Each scene shows the same named points in several views. A view is turned or mirrored, and shifted as a whole, has a little noise and may leave points out.

Scene 1
View 1
j_13: [  0   6  21  -6  21   2  -2 -28  11 -44 -13  16 -26   5  34  -6  -4  -7
   0 -10 -13]
j_209: [ 13 -10  18  -8   5   3  10 -30  12   2   8   0 -18  -1  26  -5  25 -26
 -19  -1 -21]
j_766: [  7  21  38 -10  15  12  -3 -37  29 -20 -12  -4   6  26  25  -4  39 -27
 -37  10 -14]
j_464: [  7  -4  -2  -2  11 -18 -13  -1  -1 -12  -1  24 -30   9  32 -14   6 -13
   2  14  -2]
j_300: [ -9   6   5   3  15 -15 -28  -3  -7 -35 -18  15 -18  15  26 -20   0 -12
  10  16  -5]
j_272: [ -3 -12  16  10   5  -4 -20  -4 -20 -42 -18  -2 -20  14   2   7  18 -26
  16   4  -6]
j_850: [  2   3  32  -6  18  12   7 -40  15 -42 -12   2 -18   1  28  -1   5 -16
  -8 -15 -20]
j_391: [-17  -2   8   0   8 -13 -27 -14  -5 -15 -20  -3   4  19  20 -28   8 -24
   1  15 -20]
j_887: [  1  -2  18  10  18   7   0 -16  -1 -15   5   1 -34 -36  20 -24   9 -19
   4  12 -11]
j_831: [ -2  -8  14   8  12   1  -6 -12  -7 -21  -3   1 -28 -17  16 -16   8 -20
   8   8 -12]
j_149: [-12   4  13   4  23  -2  -8 -21   3 -25  -8   8 -25 -24  33 -37 -15  -9
  10   6 -18]
j_465: [ -6  20  34   1  25  13  -9 -30  14 -55 -22   5 -15   2  26 -10   2 -11
  -4  -1 -11]
j_918: [  4  -9  11   8   6  -5 -15  -3 -10  -9   1   2 -24  -5  12 -12  23 -26
   5  19  -4]
j_461: [  8   4   1  -7   8 -19 -17  -5   7  -6  -5  22 -14  31  33 -12  18 -18
 -12  19  -5]
j_178: [ -8 -10   7  -2   9 -10 -10 -21  -1  -3  -6   0 -11  -4  28 -30   1 -20
   0   4 -26]
j_334: [-10   6   4   7  23  -7 -12 -10   2  -3   3  12 -29 -33  34 -50  -7 -11
   6  25 -13]
j_155: [ -2   4  13 -19  20  -7   4 -40  23 -27 -13  20 -14  19  54 -16 -16  -3
 -10 -19 -27]
View 2
j_465: [ -8  -5 -14  -7  19  12  -8  47 -35 -26  22   8  -5  25  19  15  -6  16
 -24 -12 -14]
j_209: [-21  10  -7  -9  21 -12  -4  -7 -17  -5   3  11   5  15   9  17  -5  -2
 -24 -18  29]
j_766: [-10  18 -11 -18  17  20   9  11 -44 -33  -6  15 -12  23 -12   6   6  -5
 -40 -19  17]
j_178: [ -6   8 -19  -5  18 -19  -2   8  -5  -6  -8  -3   6  31  24  16 -14  15
   0 -20   5]
j_155: [-25  -8   2  10  21  10 -10  44 -21 -24  -7  -4  -9  47  33   9 -27   4
 -28 -22  19]
j_13: [-21 -13  -6   4  20   9 -12  38 -27 -15  18   4  -2  28  30  16 -17  13
 -22 -17   2]
j_300: [ -8 -11 -24   3  13  17   5  14 -24 -11   6  -6   1  30  31  15 -19  28
  11 -26 -22]
j_149: [ -8  -6 -28   5  21 -20 -21  33 -11  -2  10   2  -3  33  30  16 -12  30
   0  -8  -5]
j_272: [ -6  -8 -10 -18  11  15  18   3 -24 -12  29   1  24   3  28  26 -13  13
   3 -30 -27]
j_918: [-10  -1 -25  -8  16  -3   5 -16 -17   5  15   5  12   7  17  21  -5  20
   7 -23  -7]
j_850: [-17  -2   0  -9  20   1  -9  38 -26 -21  21  11   4  20  20  17  -9   2
 -35 -14   8]
j_464: [-24 -14 -20  12  16  11   0  -9 -19   5   3  -3   0  25  29  15 -19  23
   8 -28   4]
j_831: [-10  -3 -21  -7  19 -13  -8   7 -14   2  23   6  11  11  23  22  -7  20
   1 -16  -7]
j_334: [ -4   2 -42   9  22 -28 -22  12  -6   8  -2   1  -9  34  22  14  -7  37
  11  -7  -1]
j_391: [  4  10 -22 -14  13   2  14   9 -15 -21 -12  -8   7  32  20  13 -16  17
   6 -27 -14]
j_461: [-21  -4 -19   6  15  24  12 -16 -28  -5 -13  -3  -7  31  17  10 -16  15
   2 -32   7]
View 3
j_155: [  1   9 -10  39  25   2 -15  -1  25  -5   3 -24  -9   7 -12   3   7   1
  -2 -43   1]
j_465: [ 20   7   0   5 -21 -13 -16 -16  34   6  18 -12  -7  11  -5  13   5  18
  13 -50  -1]
j_850: [  9  11 -17   7 -11 -11 -20   0  39  -1  15 -21  -6  20 -14   9   7   1
  11 -45  10]
j_464: [ 18  -5 -15  10  -4  -5  -9   2  -4  33  -2 -14   5  -3  -3 -10  30 -10
 -16 -22  -6]
j_300: [ 22  -7   7  13 -18  -4 -11 -13  -5  27   4  -6  -2  -3  11   2  17   6
  -5 -24  -1]
j_766: [ 10   4 -45  11 -26  17   6 -25  47   4  22  -8 -23  14 -15  16  34 -14
  10 -56   1]
j_918: [ 24  -8 -16  -6 -35 -11 -15   5   4  37   4 -16   3   5   1  -1  44 -16
  -8 -24  10]
j_831: [ 22  -4  -4  -2 -25 -20 -24  12  14  27   3 -23   5  10  -1   0  35  -5
  -3 -32  13]
j_178: [ 14  -8  -2  26 -11  -3 -18  10  12  19  -1 -27  -5   5   4   7  46 -12
  -6 -34  19]
j_209: [  9   1 -40   8 -13  -1 -12  12  31  15   6 -27  -5  17 -18   3  46 -27
  -3 -39  15]
j_149: [ 27  -5  16  18  -2 -23 -26  12  17  20  -1 -27   1   2  -1   4  33  14
  -2 -47   6]
j_272: [ 17  -1  -8 -12 -49 -10 -18  -9   3  24  11  -6   3  13  12   4  10 -10
   3  -9  18]
j_887: [ 29  -5  -4  -6 -21 -29 -27  20  24  32   3 -30   6  10 -10  -1  49   0
  -2 -45   7]
j_461: [ 15  -7 -28  17  -8  14   4 -14   0  28   2  -5  -6  -4  -3  -5  34 -17
 -14 -24  -8]
View 4
j_766: [ 30  25  -1   6  21 -46  13  10  16  -3  -4 -23 -14 -51 -14 -39  17 -13
   4 -17  -4]
j_461: [  4   0  -9 -12   4 -16  -5   9  -5  11 -16  -3  12 -23 -41 -23  13 -12
  20   4 -12]
j_300: [  4  -4  -8 -14  10  -7   3  -5   4  17 -35   1  10  -1 -18  -5  -4  -8
   6  -8 -28]
j_209: [  8  11 -14   0  -8 -32   0 -10   4  11 -12 -17   1 -34  -9 -37  21 -30
   4  -9  27]
j_918: [ 14   7 -26 -14 -13 -11   4 -11  -6   7 -27 -13  26 -12  -2 -19   1 -20
   9   5  -1]
j_155: [-13  -6  13   2  21 -27  -2  -8  25  35 -21   0 -24 -18 -29 -18  22 -22
  -2 -34   9]
j_831: [ 10   4 -19 -10  -5 -12   5 -23   6  17 -33 -12  16  -8   6 -13   3 -23
  -1  -6   7]
j_334: [ 10 -19   7 -19  13  -6   7 -33   0   5 -43   4  14 -11  -3   1  18 -31
  -5  12  15]
j_149: [  5 -11   4 -14  15  -8   7 -31  15  19 -42   0   4  -6   2   2  11 -26
  -9  -8   8]
j_178: [  1 -10  -1  -8  -4 -21   4 -14  -8   4 -29   5   4  -9  -7 -16  12 -26
  -7 -10  12]
j_464: [ -2  -4 -15 -15  -1  -4  -7  -7   2  23 -25  -5  17 -11 -29 -16  11 -18
  17   3  -3]
j_850: [  8  17  -7   6  13 -29   9 -13  31  28 -21 -20 -14 -23   2 -23   9 -20
  -5 -33   5]
j_887: [ 18   1 -13 -13   1 -10   7 -35  11  13 -36 -16  19 -17  14 -10  11 -29
   0   4  19]
j_272: [ 10  18 -35  -5 -13 -14   6  -2   3  19 -28 -16  17   1   3 -21 -18  -7
   4 -19 -25]
j_465: [ 18  15  -2   0  27 -22  15 -15  33  23 -30 -18 -10 -19   4  -9   1 -10
  -5 -28 -17]
j_13: [  1   8  -5  -2  18 -16   2 -16  30  36 -27 -13  -8 -15 -10 -13   9 -16
   2 -27  -1]
j_391: [  7  -5  -3  -8   1 -26   9   3 -14  -6 -28   8   2  -6 -11 -17  -1 -13
  -7 -13 -19]
View 5
j_831: [ -3 -16   1  -8   2  12   6  -3   6  22   8   5  29   5  13  14  -1  -1
  -5  13   6]
j_461: [ 29  -7 -14 -14 -17   2  -9  10 -16 -10   1  14  22  30   4  24  -5 -10
  26   9   9]
j_918: [  6  -6 -10  -2  -1  13   7  -4  -9  12   4   8  29  18  13  20   5  -1
  -6  22  14]
j_155: [ 15 -35  10 -37 -19  -4 -13  19  21  11  17  15  19  12   5  14 -26 -15
  34 -24 -18]
j_850: [ -3 -19  13 -25  -6  10   6  28  29  16  18  17  19  21  14   2 -23 -17
  -2 -12 -11]
j_465: [ -4  -6  13 -12  -4   0  -3  34  24  12   9   6  20   8   3 -17 -20 -20
   0 -12  -2]
j_464: [ 14 -13  -6 -13  -5   2  -7  -1  -8   5   0  11  25  15   6  28  -9   3
  28  16  16]
j_887: [ -7 -13   9 -19   7  18  18  -7   7  18   7   9  32  -9  10  15   8  -1
  -8  12   4]
j_300: [  8  -8  -8   3  -8  -9 -20   9  -4  13   0  -3  24   9   0   1 -11  -3
  18   7  14]
j_391: [ 20 -15 -19   4 -24  -3 -15   0  -8  15  10  -5  23  20   6   1   6 -15
   1  -3  -5]
j_178: [ 13 -28  -9 -15 -16   7  -3 -12  -2  20  14   4  29   8  10  18   7  -7
   6  -4 -10]
j_149: [ -3 -25   9 -18  -3   0  -2  -5  11  22   7  -3  28 -20   0   5   0  -3
  12  -5  -3]
j_334: [  7 -22   4 -20  -4   6   4 -20  -2  13   2  -3  33 -26  -4  14  20  -3
  12   0  -3]
j_209: [ 15 -21  -1 -33 -12  24  18   5   5   4  18  25  24  30  20  30  -1 -15
  -6   1 -11]
j_13: [ -2 -18  14 -22  -3   0  -4  24  23  14  10  11  22  11   8   4 -27  -9
  17  -7  -1]

In a view up to two points have been moved. Name them for each view, in the order of its rows, or write -.
view 1 -> j_334
view 2 -> j_155
view 3 -> -
view 4 -> -
view 5 -> -
